Points, in no order, along strands that fork and pass close to each other.
In the rows, zero is written as 100.
Points whose rows are less than 53.9 apart are linked; no others are. Some points are linked to none.
(1392): | 100 | 101 |  94 |  88 |  77 | 106 |  85 |  95 | 102 |  65 |  96 |  99 | 101 | 117 |  82 |  88 | 134 | 113 |  95 | 109 | 110 | 114 | 126 | 136 | 115 |
(106): |  75 |  63 | 107 |  77 |  85 | 127 |  93 | 125 |  84 | 124 | 102 | 133 |  87 |  72 | 100 |  60 |  99 | 121 | 125 |  95 | 110 | 105 |  91 |  87 | 127 |
(517): | 111 | 101 | 116 | 100 | 120 | 102 | 118 |  99 |  97 | 126 |  94 | 102 | 102 |  86 | 114 | 115 |  77 |  91 | 113 | 100 |  85 |  86 |  82 |  77 |  85 |
(449): |  97 | 115 | 112 |  89 |  78 | 115 |  93 | 124 |  96 | 119 |  80 | 153 | 125 |  67 | 111 |  81 | 103 | 102 |  97 |  73 |  82 |  98 |  67 | 105 | 115 |
(1394): | 120 | 119 |  72 | 114 |  96 |  80 | 109 | 116 | 105 | 101 | 121 | 104 | 123 |  86 | 112 |  92 |  90 |  67 |  70 |  74 | 112 |  99 |  69 |  87 | 118 |
(86): | 126 | 129 |  87 | 112 | 102 |  83 | 123 | 110 |  98 |  95 | 105 |  89 | 120 | 113 | 106 | 129 | 100 |  95 |  91 | 102 |  80 | 119 | 111 | 134 |  99 |
(1245): | 103 |  90 | 123 |  63 |  97 | 105 |  88 |  81 |  91 | 105 | 121 | 107 | 111 |  96 |  79 |  89 | 115 | 125 |  89 | 122 |  95 |  89 | 107 |  71 |  95 |
(525): |  98 |  96 | 104 |  78 |  92 |  97 |  99 | 103 |  97 | 103 | 108 | 107 | 103 |  89 |  96 |  89 | 109 | 102 |  97 | 100 |  98 | 100 |  98 |  87 | 105 |
(583): |  91 | 101 | 142 |  76 | 110 | 126 |  92 |  98 |  90 | 126 |  85 | 142 | 102 |  81 |  95 |  90 |  88 | 146 | 125 | 105 |  81 |  71 |  76 |  82 |  92 |
(994): | 126 | 107 |  68 |  87 |  80 |  89 |  76 |  92 | 101 |  67 | 133 |  91 | 128 | 113 |  79 |  73 | 111 | 101 |  51 | 109 | 132 | 101 | 101 | 104 | 120 |
(1041): | 126 | 109 |  75 |  90 |  90 |  84 |  93 | 105 | 105 |  91 | 139 |  98 | 134 |  91 |  96 |  74 |  93 |  78 |  53 |  88 | 129 |  91 |  73 |  65 | 122 |
(1160): |  83 |  58 |  99 |  89 |  90 | 105 |  84 |  97 |  99 |  93 | 106 |  90 |  74 | 104 |  87 |  73 | 116 | 103 | 107 | 113 | 124 | 102 | 112 |  84 | 117 |
(938): | 136 | 104 |  69 | 107 | 103 |  74 | 133 | 127 |  89 | 102 | 132 |  80 | 117 |  99 | 106 | 110 |  89 |  79 |  92 | 102 | 102 | 123 | 104 | 104 | 115 |
(835): | 109 | 102 |  74 | 135 | 125 |  70 | 107 |  80 | 110 |  80 | 123 |  49 |  97 | 126 |  79 | 129 |  91 |  97 |  86 | 105 | 107 |  96 | 121 |  96 |  90 |
(204): |  96 | 121 | 123 | 115 | 110 | 105 |  87 |  72 | 109 |  91 |  79 |  99 |  99 | 112 |  99 | 132 | 103 | 107 |  96 | 106 |  76 |  86 | 103 | 110 |  67 |
(425): | 125 | 137 | 120 | 126 | 107 |  93 | 102 | 101 | 105 | 117 |  86 | 114 | 135 |  94 | 118 | 124 |  84 |  74 |  80 |  91 |  75 |  89 |  68 |  94 |  83 |
(1342): |  82 |  91 | 128 |  95 | 125 | 107 |  92 |  63 | 104 | 106 |  94 |  91 |  83 |  99 |  92 | 110 |  94 | 115 | 115 | 108 |  95 |  68 | 101 |  66 |  71 |
(1105): |  68 | 108 | 104 | 150 | 121 | 105 |  94 |  76 | 125 | 100 |  66 |  91 |  77 | 112 | 116 | 130 |  80 |  85 | 111 |  70 |  93 |  80 |  94 | 101 |  70 |
(965): | 137 | 113 |  99 |  84 | 106 |  81 | 118 | 102 |  85 |  99 | 127 |  85 | 125 | 107 |  92 | 121 | 104 | 101 |  80 | 121 |  84 | 105 | 106 |  96 |  95 |
(1414): | 109 | 103 | 106 |  99 | 113 |  99 | 128 | 114 |  87 | 115 |  89 |  93 |  88 | 104 | 121 | 130 |  88 | 101 | 124 | 111 |  77 | 114 | 115 | 122 |  86 |
(403): |  85 |  58 |  80 |  99 |  88 | 100 |  97 | 123 |  98 | 102 | 105 | 103 |  73 |  92 | 102 |  65 | 108 |  80 | 116 |  99 | 128 | 117 | 100 |  93 | 132 |
(94): |  79 |  78 |  81 | 125 |  96 |  99 |  99 | 100 | 106 |  76 |  82 |  82 |  61 | 115 |  96 |  91 | 118 |  86 | 115 | 107 | 125 | 120 | 128 | 127 | 113 |
(334): |  66 |  65 | 100 | 105 |  99 | 122 | 102 | 118 |  97 | 116 |  72 | 104 |  55 |  88 | 115 |  92 |  90 | 100 | 146 |  93 | 109 | 108 |  99 | 106 | 101 |
(1354): | 117 |  89 |  92 |  74 |  94 |  88 |  88 |  88 | 102 |  88 | 146 |  85 | 118 | 108 |  79 |  83 | 103 |  98 |  56 | 116 | 127 |  87 |  94 |  64 | 112 |
(673): |  87 |  62 | 112 |  59 |  95 | 116 |  94 | 118 |  81 | 113 | 102 | 110 |  79 |  94 |  92 |  76 | 111 | 128 | 129 | 122 |  97 | 113 | 122 | 100 | 117 |
(611): |  97 |  88 | 130 |  79 | 122 | 106 | 103 |  80 |  90 | 124 | 112 | 103 | 100 |  83 |  86 |  95 |  83 | 119 | 104 | 116 | 106 |  60 |  85 |  42 |  88 |
(1234): |  74 | 112 | 124 | 115 | 112 | 111 |  87 |  61 | 113 |  87 |  75 |  94 |  78 | 117 |  91 | 125 | 105 | 113 | 109 | 106 |  88 |  81 | 113 | 111 |  65 |
(631): | 117 | 103 |  87 |  83 |  85 |  88 |  80 |  90 | 106 |  88 | 139 |  98 | 124 |  98 |  84 |  68 | 103 |  94 |  51 |  96 | 131 |  89 |  79 |  65 | 119 |
(1083): | 122 | 123 |  89 |  81 |  70 |  99 | 108 | 128 |  91 |  97 | 104 | 129 | 130 |  91 | 111 |  88 | 116 |  95 |  87 |  94 |  86 | 122 |  96 | 127 | 124 |
(581): |  99 |  90 | 117 |  80 | 103 |  97 |  86 |  72 |  98 |  92 | 122 |  90 |  98 | 106 |  76 |  97 | 108 | 117 |  82 | 125 | 103 |  82 | 110 |  71 |  95 |
(307): | 139 | 124 |  51 | 114 |  95 |  78 | 119 | 116 |  96 |  73 | 120 |  83 | 125 | 116 |  99 | 101 | 108 | 102 |  78 | 102 | 116 | 128 | 117 | 141 | 118 |
(387): |  80 |  73 | 115 |  94 | 124 | 105 |  97 |  81 | 102 | 119 | 112 |  94 |  90 |  83 |  93 |  85 |  82 | 102 | 104 | 101 | 117 |  64 |  90 |  37 |  95 |
(1239): |  93 |  71 | 115 |  54 |  85 | 120 |  85 | 104 |  80 | 108 | 111 | 119 | 101 |  92 |  80 |  73 | 112 | 137 | 111 | 122 |  90 | 104 | 116 |  88 | 114 |
(1123): |  75 |  83 | 108 | 104 | 101 | 119 | 104 | 106 | 103 | 106 |  64 | 101 |  58 |  99 | 115 | 107 |  93 | 104 | 140 |  95 |  89 | 102 | 105 | 121 |  88 |
(141): |  90 | 104 | 109 |  85 |  79 | 111 |  82 |  95 | 102 |  90 |  99 | 124 | 106 |  89 |  98 |  76 | 120 | 109 |  90 |  93 | 102 |  95 |  87 | 100 | 105 |
(227): |  66 |  63 | 101 | 108 | 104 | 112 |  85 |  89 | 109 | 105 |  92 |  98 |  67 |  87 |  97 |  76 |  97 |  92 | 112 |  93 | 123 |  88 |  96 |  66 | 105 |
(192): |  98 |  93 |  81 | 119 | 118 |  84 | 115 |  99 | 100 | 107 | 118 |  83 | 100 |  88 | 112 | 103 |  74 |  64 |  96 |  82 | 113 |  92 |  86 |  67 | 106 |
(1294): |  80 | 117 |  99 | 136 | 106 | 103 | 106 |  94 | 115 |  84 |  71 |  85 |  74 | 129 | 109 | 136 | 102 |  98 | 112 |  97 |  91 | 115 | 126 | 151 |  82 |
(715): | 135 | 135 | 103 | 116 | 103 |  79 | 102 |  97 |  97 | 105 | 109 | 106 | 139 |  91 | 107 | 113 |  93 |  81 |  73 |  94 |  85 |  97 |  73 |  92 |  93 |
(23): |  71 |  79 | 118 |  85 |  93 | 131 |  93 | 111 |  98 | 107 |  64 | 114 |  64 | 101 | 109 |  96 | 104 | 122 | 139 | 105 |  87 | 111 | 111 | 123 |  93 |
(265): | 117 | 111 | 125 |  91 | 113 | 113 | 119 | 110 |  88 | 123 |  78 |  98 |  91 | 111 | 120 | 140 |  86 | 117 | 126 | 122 |  60 | 103 | 107 | 126 |  72 |
(427): | 104 | 110 |  89 |  82 |  82 | 101 |  74 |  87 | 106 |  60 | 109 |  94 | 105 | 121 |  76 |  81 | 133 | 111 |  77 | 113 | 117 | 108 | 117 | 126 | 110 |
(1003): |  89 |  75 | 100 |  92 |  99 | 109 | 113 | 127 |  88 | 104 |  87 |  88 |  67 | 102 | 113 | 100 | 100 |  97 | 139 | 114 |  99 | 127 | 118 | 122 | 110 |
(706): |  88 |  57 |  88 |  80 |  83 | 104 | 101 | 123 |  92 | 114 | 115 | 106 |  83 |  84 |  96 |  64 | 104 |  95 | 112 | 105 | 124 | 110 |  98 |  82 | 132 |
(1015): |  88 | 140 | 117 | 114 |  81 | 114 |  72 |  81 | 120 |  71 |  67 | 126 | 114 | 109 |  96 | 106 | 126 | 110 |  80 |  85 |  87 | 101 |  96 | 141 |  94 |
(915): |  79 |  77 |  98 |  80 |  79 | 127 |  93 | 131 |  89 | 120 |  90 | 142 |  93 |  73 | 106 |  64 | 107 | 113 | 122 |  83 | 101 | 115 |  92 | 111 | 125 |
(778): |  65 |  53 | 100 | 101 |  88 | 112 |  76 |  97 | 109 |  96 | 102 | 103 |  66 | 100 |  87 |  58 | 111 |  97 | 104 | 105 | 136 |  97 | 102 |  74 | 119 |
(282): | 115 | 100 | 120 |  57 |  99 | 102 |  92 |  93 |  83 | 104 | 117 | 109 | 112 | 102 |  84 |  99 | 116 | 130 |  94 | 129 |  83 |  99 | 114 |  91 | 101 |
(20): |  73 |  92 | 119 | 113 | 116 | 103 |  83 |  54 | 114 |  87 |  95 |  83 |  72 | 110 |  87 | 112 | 100 | 108 | 105 | 104 | 108 |  68 | 102 |  72 |  70 |
(186): |  90 | 109 | 112 | 111 | 114 | 100 | 103 |  85 | 105 | 108 |  88 |  96 |  98 |  94 | 111 | 118 |  86 |  89 | 101 |  87 |  93 |  81 |  86 |  79 |  79 |
(1079): |  82 | 124 | 110 | 150 | 120 |  97 |  92 |  71 | 124 | 102 |  76 |  94 | 104 | 107 | 116 | 126 |  78 |  75 |  95 |  73 |  90 |  77 |  78 |  89 |  74 |
(302): |  81 |  92 | 110 | 117 | 119 | 103 | 106 |  80 | 109 | 104 |  81 |  85 |  77 | 106 | 112 | 124 |  87 |  90 | 117 |  98 |  97 |  86 | 103 |  93 |  74 |
(466): |  94 |  83 | 108 |  93 | 116 |  93 |  95 |  78 | 100 | 117 | 129 |  86 |  96 |  92 |  87 |  93 |  82 |  89 |  81 | 103 | 120 |  71 |  91 |  36 |  97 |
(1104): | 113 |  69 |  59 | 101 |  89 |  90 |  96 | 115 | 105 |  79 | 123 |  83 |  97 | 113 |  93 |  67 | 106 |  82 |  83 | 108 | 145 | 115 | 109 | 100 | 135 |
(316): |  80 |  90 |  97 | 111 | 111 | 104 | 107 | 101 | 106 | 118 |  90 | 105 |  87 |  79 | 118 |  90 |  81 |  78 | 115 |  74 | 109 |  87 |  76 |  71 |  99 |
(795): |  93 |  54 |  98 |  71 |  84 | 109 |  97 | 118 |  88 | 105 | 108 | 104 |  82 |  97 |  93 |  71 | 114 | 107 | 113 | 120 | 114 | 112 | 117 |  89 | 125 |
(80): |  69 |  73 | 107 | 106 | 114 | 116 |  99 |  96 | 109 | 121 |  86 | 103 |  70 |  78 | 114 |  87 |  81 |  89 | 127 |  81 | 115 |  78 |  84 |  63 |  97 |
(348): | 119 | 115 | 100 |  80 |  98 |  87 | 101 |  89 |  93 |  84 | 118 |  90 | 117 | 112 |  87 | 110 | 112 | 108 |  79 | 120 |  89 | 105 | 113 | 110 |  96 |
(906): | 113 | 111 | 101 |  77 |  87 |  92 |  84 |  85 |  98 |  69 | 119 |  91 | 114 | 115 |  77 |  92 | 125 | 115 |  70 | 116 | 104 | 100 | 116 | 106 | 103 |
(453): |  86 |  89 |  94 | 116 | 105 | 100 | 102 | 102 | 103 |  82 |  87 |  72 |  66 | 123 | 100 | 111 | 109 | 101 | 124 | 113 | 107 | 123 | 135 | 138 | 100 |
(1056): | 119 | 123 |  72 |  90 |  73 |  92 | 102 | 118 |  99 |  82 | 115 | 120 | 130 |  92 | 105 |  80 | 115 |  89 |  74 |  85 | 110 | 121 |  89 | 119 | 120 |
(412): | 109 |  96 |  60 | 123 |  95 |  85 | 130 | 136 |  94 |  92 | 104 |  83 |  94 | 106 | 114 | 102 |  98 |  78 | 115 |  92 | 114 | 137 | 116 | 133 | 122 |
(499): | 125 | 116 | 117 |  64 | 104 |  97 | 116 | 113 |  76 | 115 | 103 | 108 | 123 |  98 | 104 | 114 | 106 | 114 | 105 | 123 |  62 | 111 | 111 | 109 |  97 |
(1095): | 110 | 112 | 115 | 128 | 135 |  86 | 118 |  80 | 106 | 111 |  89 |  82 |  95 | 110 | 111 | 144 |  76 |  93 | 112 | 107 |  75 |  86 |  98 |  94 |  64 |
(2): | 100 |  95 |  86 | 112 | 103 |  85 | 100 |  89 | 104 |  82 | 116 |  73 |  90 | 115 |  91 | 102 | 104 |  93 |  99 | 105 | 119 | 103 | 114 | 102 | 100 |
(1018): | 105 |  99 | 114 |  88 | 111 |  92 | 101 |  76 | 100 | 101 | 115 |  81 | 100 | 107 |  89 | 113 | 100 | 103 |  90 | 117 |  97 |  88 | 107 |  76 |  86 |
(1126): | 125 | 110 |  62 | 106 |  87 |  79 | 104 | 119 | 105 |  90 | 134 |  98 | 125 |  89 | 106 |  76 |  96 |  74 |  62 |  79 | 127 | 103 |  79 |  92 | 124 |
(999): |  80 | 126 |  95 | 150 | 102 | 102 | 104 |  88 | 127 |  82 |  69 |  89 |  87 | 128 |  97 | 129 |  99 |  93 |  99 |  82 |  99 | 109 | 115 | 143 |  84 |
(1006): | 133 | 130 |  98 |  87 |  83 |  89 | 113 | 117 |  89 | 101 | 101 | 119 | 141 |  94 | 107 | 103 | 109 |  98 |  80 |  98 |  80 | 115 |  89 | 119 | 111 |
(978): |  84 |  92 |  95 |  81 |  74 | 122 | 106 | 140 |  89 | 116 |  79 | 135 |  94 |  79 | 117 |  78 | 107 | 105 | 128 |  79 |  93 | 126 |  97 | 129 | 120 |
(87): |  75 |  59 | 116 |  76 | 105 | 122 |  90 | 115 |  85 | 127 | 102 | 124 |  82 |  73 |  93 |  64 |  88 | 130 | 135 | 101 | 111 |  88 |  97 |  71 | 115 |
(335): | 112 |  81 |  60 | 109 |  87 |  86 | 121 | 138 |  96 |  97 | 110 |  92 |  89 |  98 | 117 |  85 |  99 |  70 | 108 |  93 | 126 | 138 | 107 | 121 | 136 |
(842): |  72 |  73 | 119 |  84 | 101 | 124 |  89 |  97 |  95 | 117 |  91 | 125 |  82 |  72 |  90 |  77 |  97 | 128 | 123 | 101 | 106 |  85 |  88 |  79 |  98 |
(880): | 124 | 119 |  92 |  86 |  81 |  88 |  94 | 113 |  91 | 108 | 121 | 127 | 141 |  76 | 105 |  73 | 106 |  86 |  65 |  85 | 104 |  99 |  61 |  81 | 123 |
(566): |  89 | 127 | 105 | 119 |  88 | 109 |  89 |  88 | 116 |  70 |  73 | 109 | 100 | 120 |  94 | 112 | 120 | 107 |  93 |  91 |  98 | 111 | 111 | 148 |  95 |
(361): |  87 | 130 | 119 |  91 |  78 | 122 |  65 |  86 | 114 |  80 |  65 | 138 | 114 | 107 |  95 |  96 | 127 | 122 |  88 |  85 |  85 |  98 |  94 | 134 |  95 |
(323): | 112 |  76 |  60 | 114 |  85 |  84 | 107 | 124 | 100 |  84 | 121 |  85 |  96 | 100 | 104 |  75 | 103 |  78 |  93 |  94 | 137 | 122 | 105 | 105 | 129 |
(337): | 116 |  95 | 101 |  90 | 117 |  78 | 101 |  77 | 100 | 107 | 141 |  78 | 117 |  99 |  89 | 106 |  85 |  90 |  72 | 107 | 109 |  75 |  90 |  40 |  96 |
(468): |  81 |  85 |  82 | 113 | 102 | 106 | 115 | 120 | 105 | 119 |  92 | 111 |  86 |  74 | 124 |  84 |  83 |  66 | 113 |  64 | 117 | 102 |  77 |  78 | 113 |
(172): | 112 |  90 |  91 |  82 |  90 |  95 | 109 | 111 |  90 |  98 | 118 |  89 | 100 |  97 |  99 |  95 | 109 |  95 |  98 | 112 | 104 | 114 | 110 | 100 | 114 |
(298): | 132 |  83 |  70 |  95 | 106 |  73 | 130 | 126 |  88 | 112 | 137 |  77 | 109 |  89 | 111 | 100 |  85 |  73 |  91 |  96 | 114 | 111 |  97 |  85 | 122 |
(1335): |  92 | 108 |  81 | 139 | 120 |  74 |  91 |  70 | 124 |  74 | 112 |  56 |  90 | 127 |  77 | 117 |  96 |  87 |  84 |  96 | 117 |  87 | 116 |  96 |  89 |
(1193): |  98 |  97 |  94 | 113 | 108 |  85 | 112 |  96 | 105 |  90 | 107 |  77 |  92 | 111 |  99 | 122 |  98 |  89 |  99 |  96 | 102 | 100 | 109 | 104 |  92 |
(394): |  82 | 115 | 111 |  84 |  72 | 127 |  75 | 104 | 104 |  89 |  72 | 142 | 108 |  97 |  98 |  84 | 123 | 127 | 100 |  87 |  82 | 112 |  99 | 129 | 105 |
(45): |  77 | 104 | 103 | 138 | 118 | 103 | 110 |  82 | 124 |  97 |  73 |  82 |  70 | 115 | 111 | 132 |  84 |  85 | 121 |  88 |  95 |  87 | 107 | 104 |  69 |
(1132): | 129 |  96 |  87 |  87 | 105 |  77 | 102 |  85 |  93 |  99 | 151 |  79 | 131 | 107 |  85 |  96 |  90 |  88 |  55 | 112 | 117 |  81 |  93 |  52 | 102 |
(711): | 104 | 115 | 112 | 126 | 131 |  84 | 109 |  79 | 104 | 118 | 100 |  79 | 105 | 101 | 109 | 130 |  75 |  84 |  99 |  99 |  83 |  76 |  89 |  70 |  70 |
(476): |  95 |  69 |  91 |  79 |  91 | 109 | 117 | 137 |  82 | 128 | 100 | 110 |  85 |  74 | 117 |  86 |  91 |  94 | 133 |  94 | 105 | 121 |  97 |  96 | 120 |
(388): |  76 |  84 | 133 |  87 | 115 | 116 |  84 |  66 | 105 | 108 |  92 | 100 |  79 |  89 |  82 |  91 |  96 | 126 | 114 | 108 | 109 |  65 |  95 |  58 |  81 |
(428): |  91 | 113 | 146 |  81 | 100 | 128 |  77 |  85 | 103 | 107 |  65 | 131 | 104 | 101 |  97 | 108 | 107 | 143 | 114 | 108 |  69 |  82 |  94 | 108 |  75 |
(442): | 128 | 143 |  67 | 109 |  84 |  81 |  94 | 107 | 107 |  76 | 116 | 109 | 144 | 101 | 101 |  85 | 107 |  88 |  57 |  82 | 116 | 108 |  83 | 119 | 117 |
(958): | 111 |  94 | 103 | 104 | 135 |  94 | 130 | 101 |  91 | 131 | 105 |  84 |  98 |  89 | 118 | 123 |  71 |  82 | 119 | 103 |  86 |  88 |  90 |  70 |  84 |
(1336): |  93 | 124 |  99 | 132 | 104 |  93 |  92 |  76 | 116 |  85 |  89 |  91 | 102 | 111 |  98 | 121 |  98 |  85 |  86 |  85 | 100 |  89 |  97 | 108 |  84 |
(1406): | 105 | 104 |  85 | 130 | 118 |  81 | 126 | 108 | 101 | 102 | 103 |  71 |  95 | 106 | 106 | 129 |  84 |  84 | 109 |  98 |  96 | 110 | 111 | 110 |  91 |
(729): | 114 | 103 | 114 |  52 |  91 | 104 | 103 | 108 |  79 | 109 | 108 | 111 | 111 |  97 |  95 | 100 | 115 | 128 | 109 | 124 |  73 | 112 | 118 | 104 | 101 |
(912): |  87 | 115 |  93 | 140 | 116 |  83 |  95 |  67 | 122 |  80 |  97 |  73 |  94 | 118 |  89 | 123 |  92 |  89 |  88 |  87 | 102 |  88 | 101 |  98 |  77 |
(1405): |  84 | 102 |  91 | 102 |  75 | 118 | 108 | 133 | 105 | 102 |  70 | 127 |  89 |  91 | 124 |  94 | 105 |  89 | 124 |  81 |  97 | 127 | 101 | 143 | 113 |
(1100): | 117 | 124 |  86 | 120 | 106 |  75 | 108 |  96 | 104 | 103 | 119 |  95 | 128 |  96 | 108 | 110 |  85 |  75 |  75 |  83 |  99 |  95 |  77 |  84 | 104 |
(746): | 123 | 114 |  68 | 131 | 126 |  61 | 122 |  94 | 103 |  92 | 124 |  49 | 109 | 121 |  79 | 134 |  87 |  94 |  84 | 111 | 100 | 103 | 118 | 106 |  93 |
(254): |  99 | 138 | 123 | 144 | 113 |  96 |  85 |  80 | 123 | 108 |  74 | 105 | 122 | 106 | 116 | 127 |  77 |  74 |  87 |  74 |  80 |  74 |  67 |  84 |  71 |
(1363): | 146 | 137 | 123 | 105 | 103 |  90 | 112 | 110 |  88 | 118 |  93 | 110 | 143 | 108 | 112 | 135 |  93 |  96 |  91 | 119 |  61 | 107 |  90 | 110 |  84 |
(347): |  78 |  72 |  82 | 101 |  82 | 107 |  95 | 115 | 104 |  89 |  92 |  97 |  76 |  94 | 105 |  74 | 112 |  87 | 115 |  95 | 121 | 118 | 106 | 111 | 123 |
(1369): | 140 | 126 |  69 | 101 |  84 |  76 |  92 |  98 | 104 |  73 | 129 | 101 | 139 | 106 |  91 |  80 | 110 |  93 |  49 |  95 | 117 | 102 |  93 | 109 | 117 |
(599): | 110 | 119 | 146 |  75 | 108 | 121 |  94 |  93 |  94 | 116 |  72 | 121 | 105 | 103 | 100 | 120 | 103 | 144 | 119 | 120 |  60 |  84 |  94 | 108 |  72 |
(1307): |  89 | 139 | 101 | 144 | 100 |  97 |  91 |  86 | 125 |  86 |  71 | 102 | 103 | 122 | 104 | 128 | 103 |  89 |  85 |  81 |  92 |  94 |  99 | 128 |  79 |
(1318): |  74 |  92 | 125 |  75 |  93 | 129 |  83 | 101 |  93 |  99 |  67 | 126 |  82 | 104 |  99 |  95 | 113 | 138 | 128 | 105 |  78 | 104 | 114 | 127 |  90 |
(1275): |  96 |  80 |  88 |  94 |  98 | 102 | 121 | 128 |  91 | 124 | 104 | 113 |  94 |  67 | 116 |  81 |  90 |  80 | 110 |  80 | 113 | 106 |  83 |  85 | 119 |
(731): |  99 |  97 | 140 |  77 | 122 | 116 | 104 |  88 |  90 | 127 |  94 | 120 | 103 |  78 |  95 |  97 |  86 | 131 | 114 | 111 |  86 |  63 |  83 |  60 |  84 |
(1274): |  72 |  98 | 124 |  79 |  84 | 135 |  69 | 100 | 102 |  97 |  70 | 140 |  93 |  90 |  95 |  80 | 119 | 136 | 117 |  88 |  83 | 100 |  96 | 121 |  98 |
(953): | 112 |  98 | 105 |  96 | 114 |  90 | 115 |  91 |  94 | 104 | 113 |  79 |  93 | 103 | 101 | 124 |  96 | 101 | 101 | 120 |  92 |  96 | 109 |  86 |  88 |
(1196): | 104 | 104 |  75 | 121 |  97 |  94 | 134 | 135 | 100 | 105 |  92 |  95 |  92 | 101 | 125 | 115 |  86 |  78 | 121 |  86 | 100 | 129 | 107 | 136 | 109 |
(1310): | 144 | 138 | 116 |  87 |  88 |  93 | 112 | 114 |  85 | 110 | 100 | 116 | 147 | 103 | 111 | 121 | 108 | 100 |  83 | 113 |  63 | 116 |  96 | 121 |  97 |
(173): |  65 |  76 | 125 |  85 | 101 | 121 |  77 |  80 |  98 | 115 |  96 | 121 |  82 |  79 |  79 |  71 | 102 | 127 | 110 |  97 | 114 |  68 |  86 |  68 |  97 |
(104): | 110 |  98 |  93 |  90 | 100 |  93 | 119 | 117 |  90 | 105 | 104 |  91 |  97 |  99 | 110 | 112 | 101 |  95 | 117 | 113 |  92 | 117 | 111 | 118 | 102 |
(1168): |  73 |  97 | 118 | 112 | 104 | 107 |  78 |  60 | 114 |  75 |  88 |  88 |  75 | 116 |  86 | 109 | 113 | 106 |  98 | 104 | 108 |  84 | 112 |  96 |  75 |
(366): |  87 | 111 | 141 |  83 |  99 | 136 |  77 |  98 |  99 | 118 |  69 | 149 | 108 |  84 | 102 |  90 | 100 | 142 | 117 |  90 |  74 |  76 |  74 | 102 |  88 |
(367): |  76 | 111 | 117 |  84 |  81 | 118 |  67 |  88 | 101 |  99 |  94 | 137 | 114 |  80 |  88 |  67 | 117 | 118 |  86 |  87 |  99 |  86 |  78 |  89 | 107 |
(479): |  78 |  72 |  78 | 125 |  87 | 102 |  93 | 115 | 107 |  84 |  83 |  94 |  62 | 110 | 105 |  78 | 114 |  80 | 120 |  93 | 130 | 128 | 115 | 127 | 122 |
(195): |  92 | 119 |  89 | 107 |  80 | 111 |  88 |  98 | 108 |  62 |  81 |  98 |  99 | 119 |  94 |  92 | 132 | 107 |  98 |  97 | 108 | 121 | 125 | 148 | 111 |
(649): | 118 |  89 |  69 |  91 |  84 |  86 |  87 | 103 | 105 |  69 | 131 |  86 | 114 | 115 |  83 |  70 | 111 |  92 |  68 | 112 | 136 | 107 | 109 | 101 | 125 |
(485): | 111 | 115 | 142 |  74 | 114 | 114 | 100 |  88 |  86 | 116 |  77 | 104 | 104 | 113 | 106 | 133 |  96 | 127 | 116 | 127 |  56 |  96 | 108 | 120 |  72 |
(757): |  94 |  67 |  97 |  84 | 103 | 108 | 124 | 136 |  77 | 126 |  93 |  93 |  70 |  88 | 119 |  96 |  93 | 101 | 140 | 112 |  97 | 124 | 112 | 109 | 110 |
(510): | 104 | 123 | 127 | 118 | 124 | 105 | 101 |  72 | 109 | 110 |  79 |  89 | 102 | 118 | 105 | 149 |  85 | 104 | 107 | 111 |  67 |  80 |  96 | 104 |  54 |
(622): |  91 | 103 | 100 | 118 | 112 | 101 | 119 | 107 | 100 |  96 |  81 |  74 |  71 | 127 | 110 | 133 |  99 | 100 | 129 | 111 |  90 | 121 | 134 | 144 |  84 |
(882): | 122 | 138 | 131 | 142 | 119 |  96 |  94 |  91 | 113 | 131 |  81 | 105 | 136 |  96 | 116 | 133 |  73 |  75 |  85 |  87 |  70 |  77 |  67 |  76 |  73 |
(1262): | 141 | 120 |  53 | 115 |  98 |  72 | 132 | 135 |  96 |  93 | 124 |  84 | 125 | 104 | 109 | 103 |  93 |  83 |  84 |  95 | 108 | 127 | 102 | 132 | 122 |
(346): | 130 | 110 |  64 | 112 | 101 |  81 | 115 | 107 | 100 |  75 | 120 |  70 | 115 | 121 |  88 | 110 | 108 | 100 |  87 | 110 | 115 | 123 | 129 | 136 | 113 |
(319): |  90 |  97 |  87 | 110 |  87 | 107 | 119 | 129 |  99 | 105 |  82 | 108 |  85 |  93 | 123 | 102 |  95 |  81 | 123 |  82 | 101 | 125 | 104 | 131 | 105 |
(441): |  80 |  93 | 120 |  67 |  79 | 122 |  69 | 102 |  94 | 104 | 101 | 150 | 115 |  80 |  82 |  59 | 115 | 139 |  94 |  96 |  94 |  94 |  96 |  89 | 114 |
(1153): |  79 |  80 | 121 |  62 |  86 | 124 |  74 |  99 |  86 | 105 | 113 | 128 | 104 |  88 |  81 |  68 | 116 | 140 |  97 | 114 | 100 |  88 | 103 |  82 | 111 |
(1301): | 118 |  95 |  64 | 117 |  98 |  83 |  97 | 102 | 105 |  73 | 122 |  67 | 101 | 123 |  87 |  98 | 109 |  91 |  88 | 105 | 125 | 114 | 122 | 117 | 111 |
(580): | 135 | 119 |  83 | 110 | 114 |  71 | 118 |  95 |  92 |  94 | 131 |  68 | 125 | 121 |  87 | 132 |  96 |  98 |  80 | 119 |  90 | 104 | 113 | 105 |  94 |
(789): | 107 |  93 |  87 | 118 | 127 |  87 | 135 | 104 |  95 | 121 | 108 |  76 |  93 |  96 | 115 | 129 |  76 |  78 | 113 |  99 |  91 | 101 | 102 |  84 |  88 |

Follow the links from the first point to the second, and from the first to the third. Name the last point that the two ways share.
(622); (1239); (468): (795)
(1342); (715); (1262): (186)
(1041); (1095); (1301): (186)
(282); (346); (254): (1193)
(476); (172); (1336): (795)

A fork is a point with three links, a tip a point with one. Leave the first point through the second and follow the links. Name the first fork or tip that comes.
(1015); (361): (334)
(319); (1196): (1363)
(1405); (978): (186)
(746); (835): (795)

A fork is a point with three links. Follow the links from the first point to the second and name the forks in between, in order.
(1406); (1105): (186)
(1234); (282): (186), (1193)
(525); (347): (795)
(2); (711): (1193), (186)
(729); (958): (1193)
